Points, in no order, along strands that fork, close into loops and pass close to each other.
In the rows, zero is written as 128.
Points whose rows are less than 66.7 apart are linked; no others are. Some points are linked to none.
J_70: [ 89 135 127 189 113 125 150 171 107  72 176  91 102  96 124]
J_976: [169  76 155 129 174 131 166 177 122 120  96  83 119  57 169]
J_821: [181 106 143 118 143  92 125 119 144 173 100 154 116 137 155]
J_605: [136 153 121  87 151 101 120 108 140 157 120 149 140 174 141]
J_35: [135 126 132  34 144 143 122 111 109 161  77 137 150 127  97]
J_60: [ 90 158 104 169  79 142 136 113 116  76 184 124 106 145  94]
J_145: [116 129 121  81 141 135 107 118 123 154  88 141 151 133 110]
J_827: [122 141 122 106 108 152  81  84 140 160 106 184 177 152 115]
J_137: [ 90 165 117 158 136 111 153 147 121  76 193 107 114 135 126]
J_370: [152  92 138 153  91 130  91 119 139 180  86 158 129 122 128]
J_147: [142 108 150 187 149 119 167 183 139 103 159  92 116  76 174]
J_405: [161  91 139 108 115 124 104 115 129 185  67 160 133 112 121]
J_883: [115 172 102 150  79 137 128  79 124  99 183 152 113 189 111]
J_101: [112 165 111  87 136 115 110 105 138 146 128 148 152 183 132]
J_732: [ 86 165 107 159 111 125 135 128 118  83 182 118 115 149 104]
J_34: [177 110 141 158 122  91 124 120 148 165 126 153 107 149 161]
J_266: [111 127 125 181 105 121 125 141 125 110 154 119 104 127 120]
J_555: [171  95 147 112 174 107 149 150 140 143 105 117 115  98 155]
J_493: [119 170  96 156  58 160 126  57 123  96 178 163 117 185 105]
J_193: [ 94 156 115 128 149 114 123 139 128 111 149 118 136 148 123]
J_677: [132 101 135 157  83 155  77 104 137 164  99 172 152 121 113]
J_644: [ 72 147 109  80 160 147 111 142 112 113 106 107 158 127 104]
J_801: [109 137 107 186  33 175 132  85 126  82 167 135  97 123  84]
J_385: [ 78 111 120 171 122 146 111 166 102  95 115  94 129  88 114]
J_853: [ 82 140 114 138 139 131 113 146 119 107 134 115 139 126 111]
J_265: [151 112 144  36 161 134 138 122 100 154  78 125 132 121 104]
J_836: [160 120 145  55 203 117 168 141 128 123 113 105 129 112 142]
J_725: [176 107 144 184  97  97 127 121 147 160 140 144  94 148 161]
J_599: [155  89 144 179  75 126  97 125 142 178 102 146 113 126 135]
J_532: [ 65 140 108 115 144 153 103 142 112 105 113 112 155 118 100]
J_535: [107 176 122 142 157  99 161 140 134  85 203 114 122 154 146]
J_876: [ 94 156 100 173  54 154 147  99 118  65 182 124  94 130  85]
J_242: [159  98 145 197  73 118 114 126 142 159 126 133  97 130 141]
J_772: [110 122 140 190 140 119 161 185 117  81 165  84 112  78 154]
J_130: [129 132 113 185  40 168 116  76 131 107 162 155 106 148  98]
J_809: [141 147 132  29 171 112 142 117 128 149 106 122 140 153 128]
J_871: [145 116 127  91 129 124 105 110 131 173  82 161 143 133 117]
J_173: [ 88 182 104  99 120 138 101  98 137 132 149 149 162 195 125]
J_391: [177  95 149  69 152 118 136 127 117 168  77 136 120 111 122]
J_726: [113  95 135 163 133 128 119 170 115 119 104  95 119  86 135]
J_982: [147 148 127  48 156 105 127 106 135 167 102 145 145 167 134]
J_401: [115 153 119  75 117 150  89  87 138 164 104 173 185 158 115]
J_675: [178 102 147  77 209 130 185 157 130 115 117 100 129  82 155]
J_214: [178  74 165 163 149 123 159 175 142 140 103  86 115  63 182]
J_41: [185 104 146  81 155  98 136 117 136 174  88 148 119 128 142]
J_190: [151 135 139  38 188 110 156 129 130 139 110 116 133 138 135]
J_498: [123 123 129 148  85 166  77  87 141 149 118 184 167 137 108]
J_458: [178  85 152 120 193 134 181 174 137 117 115  93 127  61 173]
J_574: [161  95 154 176 154 114 160 177 147 123 136  94 116  79 177]
J_415: [114 130 116 180  70 157 103 101 128 120 151 151 122 144 102]
J_213: [ 90 184  99 129  99 141 113  90 129 109 176 148 144 196 113]
J_932: [ 96 145 118  62 172 131 127 139 116 123 105 104 147 130 114]
J_501: [ 73 128 120 181 118 137 129 169  99  78 151  89 118  96 115]
J_282: [137  98 141 157 146 113 136 169 127 125 116  99 114  88 150]
J_936: [107 167 119 115 168 100 139 139 139 108 164 116 134 156 141]

How many points has the smallest loop of links through each point below? Write none if it is on no loop.
J_501: 8
J_242: 13
J_605: none

A fork is a point with three links, a tip a point with one. Leave the first point through the second and follow the links. Name the first fork or tip that comes.
J_936 / J_193: J_932
J_809 / J_190: J_574
J_725 / J_242: J_370
J_101 / J_173: J_493
J_876 / J_801: J_415
